A landscape with many peaks, sampled at points; each row gives a point and its height.
A climber steps from a point to the highest of its 2 nearest points, and stops where none of them is higher. Distance is the straight distance between rows; heights are no part of it.
<411>: 119; 102; 92; 120; 92; 98; 78; 88; 102; 108; 94; 113; 110; 134; 79; 128; 97; 123; 122; 81; 98; 102; 69; 99; 105; 72; 77; 131; 114; 100; 87; 119  h=272
<59>: 78; 86; 86; 107; 74; 108; 109; 93; 123; 91; 78; 113; 95; 83; 75; 110; 113; 101; 128; 113; 130; 105; 107; 109; 85; 96; 141; 119; 102; 97; 86; 99  h=581
<1190>: 103; 110; 98; 68; 133; 98; 109; 104; 113; 87; 122; 93; 114; 77; 107; 75; 69; 92; 89; 104; 97; 86; 92; 67; 110; 97; 75; 126; 102; 108; 85; 109  h=607
<1432>: 111; 81; 99; 74; 117; 99; 126; 79; 87; 99; 76; 133; 106; 68; 103; 78; 86; 108; 127; 103; 76; 71; 87; 98; 91; 88; 101; 100; 92; 124; 84; 103  h=320
<612>: 82; 81; 100; 85; 108; 91; 150; 102; 93; 98; 102; 127; 106; 82; 115; 78; 71; 114; 133; 120; 108; 73; 114; 104; 105; 102; 114; 68; 107; 104; 86; 78  h=562
<761>: 128; 106; 107; 107; 96; 105; 97; 116; 111; 81; 91; 142; 120; 107; 99; 90; 86; 131; 125; 106; 113; 88; 125; 126; 114; 113; 91; 85; 107; 101; 89; 81  h=442
<847>: 80; 103; 92; 116; 82; 85; 79; 101; 107; 77; 114; 61; 88; 110; 118; 112; 99; 89; 90; 102; 107; 126; 111; 95; 108; 90; 112; 75; 95; 113; 113; 107  h=500
<192>: 99; 105; 84; 109; 94; 98; 51; 110; 91; 90; 108; 77; 82; 110; 111; 109; 93; 94; 81; 104; 101; 107; 124; 125; 105; 111; 110; 81; 94; 113; 111; 108  h=541
<1137>: 89; 93; 98; 105; 84; 100; 118; 101; 95; 89; 86; 101; 96; 96; 104; 97; 125; 94; 105; 110; 89; 120; 103; 107; 78; 93; 125; 82; 92; 99; 113; 89  h=625
<364>: 74; 76; 104; 84; 97; 115; 106; 79; 93; 115; 96; 68; 91; 77; 82; 115; 113; 69; 87; 110; 115; 98; 102; 82; 93; 92; 118; 122; 95; 101; 96; 100  h=668
<760>: 92; 76; 93; 92; 102; 92; 119; 93; 121; 82; 92; 99; 119; 65; 106; 103; 108; 91; 115; 130; 114; 95; 141; 91; 127; 106; 73; 98; 83; 137; 93; 100  h=602
<1291>: 96; 77; 101; 120; 78; 99; 120; 113; 109; 89; 89; 130; 95; 106; 112; 103; 84; 121; 144; 120; 94; 80; 102; 103; 86; 76; 135; 86; 113; 73; 104; 73  h=214
<130>: 105; 84; 101; 97; 118; 94; 97; 77; 82; 140; 107; 75; 84; 99; 95; 106; 89; 107; 90; 93; 75; 91; 61; 72; 86; 55; 99; 104; 94; 90; 96; 122  h=519
<584>: 91; 85; 93; 83; 102; 97; 106; 100; 103; 89; 101; 104; 114; 90; 99; 95; 99; 91; 110; 123; 124; 92; 146; 117; 128; 121; 80; 93; 98; 119; 86; 83  h=673
<1153>: 98; 104; 98; 73; 128; 103; 111; 113; 108; 90; 124; 91; 93; 73; 109; 73; 68; 83; 85; 113; 84; 79; 93; 72; 89; 89; 119; 114; 103; 88; 87; 97  h=559
<29>: 92; 137; 106; 138; 97; 95; 70; 123; 91; 126; 127; 98; 61; 142; 122; 108; 91; 125; 71; 69; 107; 104; 90; 125; 76; 132; 113; 86; 119; 86; 124; 101  h=420
<470>: 111; 93; 109; 106; 110; 96; 130; 82; 97; 127; 80; 139; 97; 95; 98; 81; 109; 119; 123; 90; 80; 93; 69; 85; 79; 75; 91; 100; 96; 89; 103; 103  h=432
<1377>: 69; 72; 77; 109; 80; 92; 101; 108; 94; 115; 90; 91; 90; 90; 93; 95; 113; 106; 117; 132; 122; 96; 132; 128; 102; 93; 128; 77; 91; 96; 98; 91  h=526
<466>: 103; 125; 131; 82; 119; 103; 151; 130; 111; 76; 120; 118; 112; 97; 109; 75; 80; 108; 102; 97; 117; 119; 105; 108; 101; 130; 111; 72; 124; 87; 78; 74  h=675
<341>: 98; 116; 69; 130; 81; 109; 59; 106; 108; 97; 90; 78; 93; 103; 85; 115; 127; 108; 96; 83; 121; 123; 92; 123; 80; 110; 128; 112; 97; 101; 121; 133  h=107
<393>: 122; 146; 114; 110; 92; 105; 71; 128; 112; 75; 124; 99; 89; 101; 122; 90; 94; 84; 63; 87; 90; 83; 113; 112; 114; 134; 91; 105; 100; 108; 111; 102  h=615
<754>: 101; 94; 107; 104; 106; 95; 113; 121; 101; 80; 109; 111; 110; 85; 126; 88; 105; 84; 93; 136; 80; 86; 133; 88; 108; 108; 90; 88; 96; 93; 111; 76  h=512
<424>: 96; 127; 80; 126; 76; 106; 63; 102; 95; 86; 99; 66; 102; 115; 99; 126; 127; 111; 86; 62; 119; 133; 93; 124; 104; 125; 102; 92; 90; 131; 123; 131  h=91
<1106>: 88; 116; 120; 69; 113; 102; 156; 105; 100; 75; 108; 118; 122; 98; 104; 90; 99; 82; 100; 98; 105; 122; 112; 106; 98; 141; 108; 96; 116; 92; 90; 71  h=731
<939>: 111; 105; 95; 108; 88; 88; 68; 109; 112; 68; 109; 104; 93; 126; 101; 114; 58; 109; 116; 93; 85; 89; 87; 101; 110; 65; 115; 104; 118; 93; 82; 101  h=301
<469>: 113; 93; 106; 98; 93; 95; 106; 78; 101; 75; 80; 122; 128; 113; 97; 122; 93; 114; 136; 86; 87; 102; 83; 83; 107; 87; 77; 115; 107; 118; 99; 100  h=405
<751>: 91; 86; 92; 77; 114; 102; 110; 108; 98; 93; 108; 83; 85; 60; 113; 79; 95; 72; 80; 131; 83; 88; 115; 96; 85; 95; 128; 91; 88; 109; 90; 97  h=511
<422>: 101; 103; 98; 54; 126; 95; 111; 95; 69; 73; 110; 96; 113; 106; 111; 93; 76; 85; 95; 98; 74; 108; 99; 106; 96; 109; 105; 83; 112; 108; 83; 84  h=686
<1359>: 69; 72; 87; 112; 86; 91; 113; 98; 103; 135; 96; 101; 77; 102; 89; 94; 93; 115; 135; 124; 124; 82; 111; 106; 99; 71; 126; 94; 102; 78; 100; 92  h=472
<211>: 113; 97; 88; 103; 103; 95; 88; 100; 103; 102; 108; 117; 90; 127; 81; 112; 55; 119; 122; 90; 99; 94; 78; 118; 100; 61; 114; 109; 127; 98; 61; 107  h=342
<957>: 65; 78; 106; 73; 110; 93; 172; 63; 96; 117; 85; 126; 104; 67; 109; 89; 95; 97; 146; 113; 119; 76; 88; 79; 101; 113; 115; 99; 104; 122; 94; 103  h=455
<546>: 106; 97; 85; 97; 119; 87; 84; 109; 101; 72; 105; 82; 100; 71; 127; 83; 105; 92; 77; 138; 66; 108; 134; 103; 117; 101; 95; 58; 69; 128; 100; 113  h=27
<1180>: 96; 76; 88; 67; 134; 98; 121; 89; 92; 125; 104; 82; 112; 64; 106; 80; 90; 99; 93; 117; 89; 70; 79; 58; 104; 82; 83; 116; 85; 105; 101; 116  h=357
<265>: 96; 109; 100; 115; 98; 102; 85; 99; 95; 82; 100; 65; 89; 80; 123; 105; 128; 79; 61; 98; 81; 137; 109; 95; 91; 113; 111; 77; 77; 130; 131; 117  h=52
<497>: 120; 119; 108; 84; 115; 111; 84; 94; 101; 109; 101; 96; 106; 91; 87; 101; 109; 80; 67; 75; 103; 96; 93; 98; 115; 118; 61; 138; 96; 117; 88; 113  h=723
<630>: 103; 81; 106; 97; 118; 99; 128; 71; 92; 122; 92; 96; 109; 90; 93; 102; 103; 108; 105; 87; 84; 101; 56; 61; 90; 68; 86; 112; 92; 98; 100; 113  h=476
<1027>: 104; 141; 97; 112; 89; 106; 76; 114; 100; 101; 114; 101; 87; 128; 96; 103; 111; 103; 77; 64; 121; 117; 100; 131; 92; 133; 98; 105; 113; 108; 111; 112  h=364
<1089>: 111; 78; 99; 110; 98; 100; 105; 120; 95; 108; 89; 132; 115; 95; 103; 86; 94; 129; 124; 133; 110; 71; 144; 136; 116; 121; 93; 73; 101; 101; 96; 72  h=491
<1223>: 102; 86; 89; 106; 103; 79; 114; 108; 102; 64; 92; 105; 117; 77; 126; 91; 109; 99; 105; 134; 61; 110; 125; 91; 100; 88; 101; 58; 75; 124; 105; 101  h=12
<1138>: 114; 106; 95; 82; 113; 112; 64; 105; 86; 90; 105; 88; 83; 93; 99; 92; 83; 77; 70; 100; 91; 92; 115; 125; 97; 111; 116; 100; 99; 113; 86; 97  h=584
<395>: 128; 110; 87; 98; 91; 119; 74; 116; 97; 62; 75; 131; 112; 98; 90; 108; 124; 95; 102; 101; 80; 104; 112; 138; 89; 114; 120; 113; 94; 107; 104; 97  h=513
<253>: 109; 84; 95; 82; 88; 95; 110; 93; 84; 71; 76; 117; 96; 114; 104; 120; 82; 102; 125; 99; 65; 103; 77; 108; 78; 71; 131; 94; 111; 91; 93; 93  h=350
<1060>: 108; 112; 116; 121; 101; 93; 111; 123; 136; 104; 114; 120; 110; 110; 107; 80; 89; 125; 115; 104; 125; 90; 115; 87; 131; 104; 61; 90; 107; 82; 108; 82  h=449
<1063>: 101; 90; 108; 130; 84; 98; 108; 125; 107; 121; 104; 127; 94; 127; 96; 98; 88; 140; 130; 107; 106; 91; 92; 105; 85; 81; 124; 78; 120; 54; 104; 79  h=247
<445>: 108; 94; 99; 115; 80; 100; 90; 81; 93; 67; 74; 74; 118; 108; 103; 136; 121; 114; 100; 80; 81; 135; 73; 87; 90; 74; 112; 86; 88; 110; 119; 119  h=169
<1048>: 116; 95; 109; 124; 93; 115; 86; 119; 123; 110; 94; 124; 88; 89; 97; 94; 104; 98; 101; 120; 98; 71; 109; 91; 93; 89; 108; 124; 96; 65; 113; 86  h=403
<37>: 104; 79; 103; 81; 104; 95; 122; 79; 92; 73; 79; 115; 109; 92; 108; 113; 83; 102; 134; 102; 72; 92; 80; 82; 90; 75; 110; 101; 101; 114; 92; 96  h=356
<728>: 99; 84; 86; 95; 119; 78; 86; 100; 107; 107; 112; 78; 88; 86; 117; 75; 66; 111; 100; 125; 79; 79; 88; 78; 112; 61; 92; 76; 85; 92; 95; 111  h=440
<520>: 122; 112; 72; 103; 94; 103; 67; 104; 95; 81; 90; 120; 115; 124; 73; 112; 90; 120; 118; 89; 113; 102; 99; 139; 103; 100; 103; 112; 113; 108; 80; 108  h=426
<1101>: 60; 72; 99; 93; 99; 97; 131; 86; 94; 132; 102; 92; 82; 105; 90; 105; 89; 93; 124; 109; 119; 93; 86; 86; 93; 75; 125; 104; 108; 78; 93; 89  h=427
<266>: 96; 105; 92; 93; 118; 88; 85; 104; 96; 86; 114; 55; 93; 74; 132; 82; 108; 82; 59; 120; 75; 121; 120; 94; 103; 121; 94; 67; 74; 128; 119; 117  h=39
<1167>: 116; 93; 92; 112; 97; 101; 93; 98; 101; 96; 75; 108; 102; 79; 100; 84; 135; 97; 96; 114; 76; 115; 111; 110; 91; 100; 105; 88; 74; 120; 115; 108  h=682
<425>: 91; 122; 114; 98; 109; 99; 91; 108; 87; 112; 129; 86; 84; 120; 120; 102; 97; 70; 68; 89; 81; 82; 95; 81; 96; 118; 88; 116; 113; 75; 124; 91  h=508
<49>: 71; 92; 96; 103; 75; 107; 111; 81; 118; 101; 90; 87; 95; 92; 68; 113; 114; 97; 107; 98; 148; 130; 99; 106; 96; 107; 129; 106; 101; 103; 84; 111  h=641
<684>: 74; 117; 106; 103; 73; 109; 113; 82; 105; 104; 100; 87; 94; 113; 81; 126; 124; 87; 93; 71; 130; 136; 79; 98; 84; 117; 116; 120; 112; 96; 99; 114  h=585
<1289>: 94; 106; 103; 90; 85; 99; 82; 100; 104; 53; 108; 72; 119; 94; 110; 123; 102; 74; 88; 98; 101; 99; 117; 87; 133; 100; 81; 114; 92; 131; 93; 107  h=515
<398>: 108; 80; 78; 127; 81; 91; 77; 93; 99; 125; 73; 108; 98; 107; 86; 102; 123; 133; 128; 109; 99; 95; 90; 107; 92; 75; 105; 97; 85; 85; 113; 116  h=182
<228>: 115; 109; 80; 107; 82; 112; 87; 118; 112; 57; 77; 132; 117; 102; 79; 110; 109; 116; 128; 102; 116; 103; 117; 139; 89; 117; 128; 113; 106; 105; 88; 100  h=471
<267>: 127; 117; 122; 133; 94; 117; 95; 151; 120; 99; 107; 107; 97; 87; 114; 78; 107; 120; 85; 114; 106; 108; 134; 122; 100; 132; 117; 58; 94; 91; 108; 82  h=536
<798>: 124; 142; 131; 121; 92; 116; 88; 153; 119; 78; 121; 110; 91; 97; 125; 85; 95; 105; 75; 91; 103; 98; 117; 119; 101; 137; 120; 80; 109; 94; 107; 87  h=571
<1252>: 119; 81; 97; 81; 138; 96; 100; 88; 88; 142; 90; 100; 91; 70; 100; 77; 106; 103; 87; 117; 71; 68; 83; 76; 100; 86; 74; 114; 77; 91; 106; 116  h=326
<951>: 74; 79; 102; 93; 92; 94; 105; 81; 98; 90; 104; 71; 118; 111; 100; 126; 90; 88; 112; 99; 110; 102; 91; 65; 123; 80; 84; 109; 105; 104; 96; 94  h=407
<858>: 105; 94; 84; 123; 83; 115; 69; 85; 106; 112; 90; 62; 93; 94; 73; 128; 115; 121; 90; 74; 127; 120; 75; 108; 95; 79; 118; 111; 91; 112; 101; 140  h=127
<55>: 111; 118; 120; 124; 90; 105; 114; 138; 131; 103; 108; 113; 105; 100; 104; 76; 108; 123; 98; 106; 129; 110; 128; 115; 116; 122; 92; 74; 103; 85; 105; 82  h=499
<988>: 127; 87; 98; 97; 95; 115; 66; 86; 99; 95; 77; 105; 117; 96; 87; 119; 113; 100; 98; 95; 92; 90; 100; 97; 119; 97; 70; 129; 86; 116; 100; 110  h=643
<796>: 74; 79; 92; 64; 126; 107; 120; 85; 84; 147; 107; 93; 91; 92; 80; 98; 87; 82; 104; 114; 126; 73; 112; 103; 114; 101; 98; 112; 103; 92; 77; 92  h=664
<1144>: 84; 82; 92; 87; 99; 111; 95; 86; 97; 124; 95; 91; 87; 97; 65; 119; 90; 85; 110; 111; 129; 84; 102; 105; 101; 91; 117; 134; 103; 97; 76; 100  h=746
<504>: 92; 98; 101; 101; 120; 93; 103; 102; 94; 139; 125; 93; 71; 114; 104; 83; 73; 104; 93; 108; 93; 85; 90; 89; 94; 78; 101; 86; 111; 61; 99; 94  h=521
<758>: 81; 104; 94; 111; 105; 96; 71; 86; 96; 128; 116; 41; 58; 101; 111; 116; 90; 97; 60; 79; 106; 110; 84; 84; 87; 96; 101; 100; 93; 113; 117; 125  h=565
<1306>: 102; 81; 85; 84; 91; 92; 83; 86; 62; 91; 88; 96; 104; 128; 92; 124; 88; 107; 110; 97; 77; 107; 85; 123; 84; 80; 124; 82; 106; 99; 94; 97  h=387
<669>: 92; 102; 100; 101; 97; 87; 94; 116; 110; 56; 120; 86; 113; 91; 125; 104; 99; 74; 90; 126; 89; 95; 134; 75; 121; 100; 79; 95; 92; 113; 105; 94  h=465
<83>: 115; 96; 86; 83; 99; 101; 92; 92; 98; 83; 89; 130; 110; 120; 80; 120; 64; 121; 136; 92; 110; 94; 94; 130; 104; 87; 108; 110; 120; 114; 62; 99  h=384
<293>: 81; 95; 82; 95; 82; 100; 107; 101; 92; 99; 91; 97; 93; 103; 85; 95; 120; 103; 107; 105; 119; 126; 115; 139; 81; 110; 136; 75; 99; 101; 95; 93  h=576
<1239>: 106; 99; 120; 107; 105; 118; 125; 122; 129; 111; 108; 127; 91; 79; 93; 78; 87; 100; 107; 113; 119; 76; 108; 93; 95; 98; 119; 110; 107; 73; 90; 75  h=359
<381>: 76; 102; 109; 83; 110; 96; 137; 94; 124; 102; 109; 86; 103; 70; 94; 79; 107; 76; 92; 107; 128; 116; 102; 69; 103; 112; 92; 110; 95; 105; 94; 103  h=428
<476>: 89; 86; 95; 59; 128; 94; 123; 106; 80; 85; 116; 99; 123; 92; 113; 82; 78; 87; 100; 125; 96; 91; 133; 103; 116; 121; 87; 83; 103; 114; 85; 76  h=755
<517>: 97; 130; 105; 102; 100; 89; 82; 96; 93; 80; 111; 70; 81; 111; 127; 109; 96; 98; 73; 63; 88; 133; 81; 98; 83; 107; 110; 79; 97; 122; 115; 118  h=386
<622>: 112; 124; 109; 86; 112; 96; 99; 106; 113; 85; 115; 94; 112; 90; 108; 86; 100; 83; 78; 91; 96; 91; 94; 68; 120; 110; 58; 127; 93; 107; 101; 109  h=661
<1168>: 111; 89; 96; 101; 99; 107; 94; 90; 108; 104; 88; 125; 109; 101; 85; 106; 96; 98; 123; 106; 112; 77; 110; 100; 112; 103; 80; 128; 101; 103; 94; 91  h=567
<313>: 90; 116; 109; 87; 103; 103; 124; 79; 96; 121; 104; 95; 97; 110; 75; 109; 109; 95; 88; 69; 125; 143; 79; 109; 90; 114; 95; 106; 111; 108; 77; 114  h=545
<1324>: 103; 116; 88; 112; 98; 96; 60; 94; 96; 116; 102; 70; 97; 116; 104; 110; 119; 109; 71; 72; 110; 124; 98; 114; 115; 115; 70; 88; 88; 122; 120; 126  h=77
<1216>: 130; 132; 102; 102; 103; 111; 60; 111; 98; 96; 107; 110; 97; 110; 93; 101; 100; 86; 68; 75; 91; 83; 102; 114; 108; 118; 79; 133; 101; 105; 97; 109  h=669
<499>: 106; 118; 112; 126; 109; 95; 75; 111; 81; 132; 117; 99; 74; 130; 116; 97; 101; 110; 73; 94; 88; 101; 102; 111; 81; 124; 102; 79; 107; 70; 132; 94  h=444
<3>: 102; 99; 129; 86; 121; 109; 154; 128; 107; 92; 115; 127; 121; 90; 114; 74; 66; 119; 124; 115; 117; 84; 112; 94; 107; 124; 106; 74; 115; 89; 77; 69  h=624
<1402>: 118; 89; 102; 82; 120; 96; 116; 103; 89; 88; 82; 127; 104; 63; 112; 62; 98; 100; 101; 122; 66; 79; 116; 113; 88; 101; 111; 81; 84; 116; 90; 95  h=291
<1272>: 131; 104; 110; 105; 129; 104; 85; 104; 97; 138; 94; 111; 86; 87; 106; 74; 114; 94; 73; 112; 58; 77; 98; 92; 92; 107; 79; 114; 88; 73; 119; 105  h=297
<1215>: 107; 100; 107; 125; 100; 95; 110; 105; 126; 120; 108; 131; 94; 115; 94; 91; 79; 124; 125; 97; 110; 88; 85; 90; 103; 67; 94; 106; 114; 70; 94; 92  h=284
<33>: 72; 88; 95; 83; 94; 90; 134; 77; 86; 117; 94; 97; 107; 118; 79; 110; 105; 111; 122; 87; 129; 134; 87; 117; 95; 104; 107; 80; 107; 105; 78; 104  h=502
<1321>: 87; 73; 87; 80; 119; 88; 108; 89; 91; 91; 110; 70; 106; 78; 114; 90; 67; 101; 104; 122; 78; 84; 76; 56; 101; 60; 107; 93; 88; 105; 94; 112  h=399
<1273>: 93; 136; 102; 104; 101; 101; 76; 100; 83; 101; 109; 79; 77; 118; 113; 114; 107; 100; 62; 58; 99; 132; 86; 126; 77; 139; 106; 94; 102; 131; 118; 115  h=368
<844>: 78; 81; 103; 82; 101; 98; 140; 74; 106; 110; 88; 109; 101; 72; 86; 90; 101; 95; 122; 109; 127; 101; 102; 91; 106; 106; 100; 105; 90; 121; 80; 100  h=404
<1300>: 94; 87; 96; 123; 71; 103; 98; 96; 134; 87; 81; 108; 100; 86; 89; 108; 114; 101; 124; 110; 112; 101; 103; 86; 94; 74; 115; 121; 94; 95; 107; 108  h=518
<663>: 93; 89; 97; 85; 112; 101; 113; 107; 103; 137; 104; 96; 74; 79; 87; 70; 90; 96; 93; 111; 116; 83; 111; 115; 100; 99; 107; 96; 96; 95; 83; 96  h=600
<275>: 105; 122; 103; 109; 100; 103; 84; 97; 99; 102; 94; 75; 103; 97; 113; 98; 140; 88; 63; 83; 94; 130; 107; 106; 108; 132; 76; 92; 82; 123; 131; 119  h=64
<696>: 90; 110; 104; 119; 110; 82; 109; 100; 105; 127; 132; 88; 86; 132; 113; 93; 78; 114; 100; 88; 104; 108; 80; 82; 106; 79; 82; 85; 119; 69; 107; 101  h=480
<567>: 96; 109; 114; 113; 119; 93; 89; 112; 96; 131; 116; 83; 67; 105; 126; 87; 101; 91; 65; 112; 77; 89; 107; 87; 90; 115; 98; 91; 100; 65; 135; 95  h=473
<220>: 97; 91; 98; 76; 113; 109; 118; 95; 116; 90; 98; 81; 96; 50; 93; 79; 113; 72; 80; 113; 108; 113; 115; 91; 97; 108; 110; 107; 81; 128; 83; 109  h=469
<1326>: 100; 100; 99; 124; 82; 98; 86; 88; 109; 111; 92; 93; 115; 121; 90; 122; 125; 110; 107; 81; 111; 112; 84; 87; 116; 88; 64; 121; 99; 97; 113; 114  h=312
<197>: 128; 116; 85; 135; 83; 100; 53; 105; 101; 105; 88; 121; 104; 125; 82; 116; 117; 118; 106; 88; 87; 93; 79; 105; 93; 87; 92; 127; 104; 78; 114; 120  h=237
<88>: 85; 74; 93; 85; 97; 101; 124; 71; 63; 127; 75; 114; 115; 116; 81; 113; 121; 114; 128; 93; 98; 107; 86; 120; 80; 100; 103; 90; 100; 101; 97; 94  h=461
<1288>: 131; 101; 107; 89; 124; 112; 98; 105; 92; 116; 81; 126; 92; 75; 95; 64; 115; 92; 80; 109; 69; 85; 108; 111; 87; 110; 96; 111; 87; 98; 99; 93  h=273
<983>: 108; 98; 101; 85; 95; 114; 89; 90; 71; 95; 84; 114; 124; 118; 84; 117; 132; 82; 93; 87; 96; 107; 107; 117; 95; 127; 81; 121; 105; 104; 107; 91  h=603
<357>: 101; 98; 99; 72; 122; 101; 83; 99; 69; 105; 115; 88; 96; 113; 109; 99; 81; 77; 77; 107; 83; 89; 115; 109; 107; 111; 93; 92; 104; 93; 95; 85  h=631
<1196>: 93; 119; 103; 116; 100; 85; 87; 95; 108; 117; 124; 73; 87; 120; 114; 113; 90; 98; 82; 78; 95; 105; 69; 67; 102; 79; 79; 106; 107; 87; 113; 119  h=441
<86>: 92; 97; 114; 67; 103; 112; 128; 87; 86; 79; 87; 118; 125; 100; 91; 108; 118; 68; 100; 97; 99; 115; 112; 104; 96; 136; 97; 119; 104; 111; 94; 80  h=662
<990>: 83; 85; 99; 104; 91; 85; 97; 90; 106; 76; 110; 55; 106; 102; 116; 117; 85; 90; 99; 99; 90; 115; 86; 64; 108; 64; 105; 92; 99; 106; 106; 107  h=453
<822>: 91; 73; 88; 100; 87; 96; 88; 80; 60; 109; 83; 91; 117; 127; 91; 124; 124; 106; 115; 103; 87; 112; 97; 108; 91; 97; 98; 90; 95; 93; 114; 91  h=424
<1033>: 121; 119; 109; 119; 90; 99; 86; 127; 116; 96; 113; 130; 120; 128; 97; 100; 82; 126; 113; 91; 116; 84; 109; 116; 129; 108; 70; 100; 119; 85; 89; 85  h=398
<801>: 116; 108; 128; 121; 105; 122; 114; 131; 121; 131; 119; 133; 85; 111; 89; 92; 69; 121; 109; 98; 121; 79; 87; 95; 95; 93; 113; 108; 123; 60; 83; 80  h=322
<297>: 91; 94; 114; 112; 85; 107; 124; 127; 105; 84; 103; 117; 107; 100; 111; 99; 114; 92; 101; 124; 96; 110; 130; 107; 86; 118; 122; 83; 107; 85; 112; 66  h=569
<472>: 90; 108; 100; 95; 87; 109; 101; 92; 112; 91; 92; 94; 112; 95; 83; 108; 121; 90; 102; 91; 137; 125; 113; 113; 116; 125; 94; 108; 95; 119; 90; 106  h=707
<704>: 111; 96; 102; 104; 105; 92; 70; 89; 93; 94; 111; 90; 104; 129; 102; 123; 67; 98; 104; 94; 71; 82; 75; 76; 114; 62; 83; 117; 109; 93; 89; 107  h=258
<14>: 95; 133; 108; 75; 99; 96; 113; 106; 94; 72; 111; 91; 92; 113; 101; 106; 91; 86; 87; 70; 113; 137; 101; 133; 85; 124; 125; 89; 119; 112; 86; 100  h=649
<895>: 111; 99; 92; 104; 97; 101; 85; 100; 119; 104; 94; 85; 97; 83; 95; 90; 113; 99; 98; 101; 117; 111; 111; 104; 114; 94; 90; 99; 79; 114; 98; 111  h=640
<242>: 105; 106; 103; 127; 82; 98; 95; 114; 143; 82; 101; 112; 93; 91; 107; 94; 98; 95; 111; 110; 97; 86; 97; 66; 105; 68; 97; 124; 97; 84; 110; 98  h=458
<686>: 75; 74; 93; 66; 126; 93; 162; 81; 79; 104; 98; 119; 117; 71; 125; 79; 79; 98; 138; 128; 96; 63; 100; 77; 102; 105; 107; 95; 106; 121; 99; 93  h=503
<1055>: 109; 98; 88; 109; 82; 105; 82; 80; 83; 96; 77; 85; 109; 113; 81; 131; 116; 119; 102; 72; 97; 129; 63; 111; 80; 82; 118; 100; 97; 107; 99; 127  h=148
<496>: 117; 117; 99; 100; 76; 107; 60; 100; 100; 63; 98; 88; 123; 112; 92; 128; 106; 89; 96; 79; 99; 87; 96; 104; 132; 96; 80; 131; 95; 124; 95; 118  h=573
<274>: 115; 108; 96; 103; 90; 111; 93; 108; 78; 86; 82; 136; 120; 123; 88; 106; 132; 100; 99; 96; 88; 109; 115; 135; 84; 132; 110; 99; 111; 86; 115; 81  h=556
<1037>: 102; 124; 97; 106; 90; 108; 107; 92; 101; 111; 84; 130; 115; 120; 67; 109; 128; 110; 112; 74; 126; 128; 89; 125; 90; 129; 93; 118; 114; 92; 94; 108  h=325
<614>: 82; 119; 114; 85; 95; 112; 99; 112; 101; 89; 134; 86; 87; 110; 110; 110; 83; 62; 78; 92; 107; 76; 105; 92; 107; 113; 104; 129; 119; 91; 92; 87  h=557
<989>: 76; 94; 109; 116; 78; 88; 118; 85; 125; 93; 101; 76; 117; 102; 100; 119; 117; 96; 113; 92; 129; 119; 95; 65; 126; 91; 68; 110; 95; 108; 111; 104  h=358
<1065>: 103; 93; 109; 88; 98; 101; 73; 87; 76; 75; 104; 75; 113; 115; 108; 133; 94; 75; 85; 95; 63; 87; 82; 72; 110; 86; 85; 120; 99; 102; 106; 103  h=224
<803>: 95; 78; 103; 96; 106; 102; 118; 114; 90; 126; 95; 117; 96; 81; 98; 71; 107; 106; 103; 132; 104; 75; 138; 125; 105; 117; 108; 83; 97; 94; 100; 75  h=542
<659>: 91; 126; 110; 83; 98; 110; 93; 111; 85; 95; 127; 93; 86; 127; 100; 111; 79; 78; 80; 81; 110; 102; 105; 120; 94; 123; 116; 105; 128; 97; 88; 91  h=604
<1210>: 96; 81; 92; 100; 107; 87; 124; 96; 130; 102; 91; 91; 104; 56; 110; 83; 110; 104; 104; 126; 107; 93; 114; 72; 116; 87; 68; 97; 74; 123; 107; 111  h=538
<1236>: 105; 100; 97; 110; 114; 98; 77; 94; 95; 149; 111; 82; 58; 108; 96; 103; 90; 97; 83; 98; 94; 90; 84; 90; 86; 77; 109; 112; 104; 77; 107; 113  h=564
<347>: 98; 118; 109; 114; 90; 88; 77; 84; 85; 99; 110; 69; 97; 130; 116; 127; 104; 103; 78; 66; 80; 121; 63; 84; 101; 95; 83; 93; 100; 102; 120; 120  h=411
<222>: 96; 132; 98; 134; 76; 99; 75; 129; 111; 111; 125; 89; 83; 130; 104; 107; 104; 114; 88; 79; 127; 99; 107; 121; 102; 117; 102; 98; 120; 79; 120; 99  h=391
<169>: 101; 89; 93; 102; 110; 83; 115; 98; 117; 119; 96; 98; 90; 72; 110; 68; 95; 113; 108; 120; 92; 82; 90; 78; 102; 68; 89; 87; 82; 97; 101; 106  h=483
<921>: 104; 88; 108; 98; 84; 105; 93; 85; 83; 56; 85; 82; 128; 98; 108; 140; 123; 86; 90; 90; 71; 113; 92; 80; 105; 91; 94; 103; 88; 119; 113; 102  h=194
<296>: 105; 121; 112; 101; 95; 90; 111; 98; 106; 77; 104; 122; 118; 120; 100; 102; 97; 103; 117; 79; 97; 112; 90; 93; 113; 99; 75; 105; 110; 99; 97; 94  h=452
<421>: 102; 95; 117; 108; 102; 106; 147; 99; 101; 127; 81; 147; 99; 99; 93; 81; 121; 115; 122; 99; 98; 98; 90; 103; 80; 105; 109; 95; 106; 73; 114; 76  h=393
<832>: 132; 101; 95; 120; 104; 102; 67; 90; 96; 126; 78; 118; 92; 100; 90; 93; 124; 116; 96; 99; 74; 98; 80; 101; 86; 77; 96; 108; 82; 87; 115; 120  h=210
<2>: 101; 100; 110; 87; 112; 99; 124; 95; 95; 115; 102; 120; 116; 112; 99; 92; 101; 98; 110; 99; 98; 95; 102; 88; 106; 105; 76; 108; 106; 88; 103; 80  h=501
<1120>: 91; 96; 96; 101; 100; 107; 78; 97; 101; 125; 103; 64; 69; 92; 101; 104; 105; 79; 75; 107; 101; 94; 104; 86; 91; 90; 109; 111; 90; 92; 113; 108  h=608
<1211>: 104; 103; 103; 112; 102; 104; 122; 96; 99; 132; 85; 141; 115; 117; 80; 90; 122; 125; 121; 91; 117; 110; 102; 127; 94; 124; 86; 98; 108; 84; 103; 86  h=355

Where does a climber stop that starts at each point below?
<341>: <1106>
<1027>: <14>
<1033>: <497>
<211>: <1106>
<411>: <476>

Call two points neighbours if one is among the 2 nearest of the other. Go from one point of each pair to the other, from neighbour to neighbour, staying as high as possible. Name the lowest point that can't be avoided.
<988> and <476>: <1288>
<497> and <1144>: <1033>
<1167> and <1144>: <1101>
<988> and <472>: <669>
<1167> and <472>: <895>
<1106> and <497>: <844>
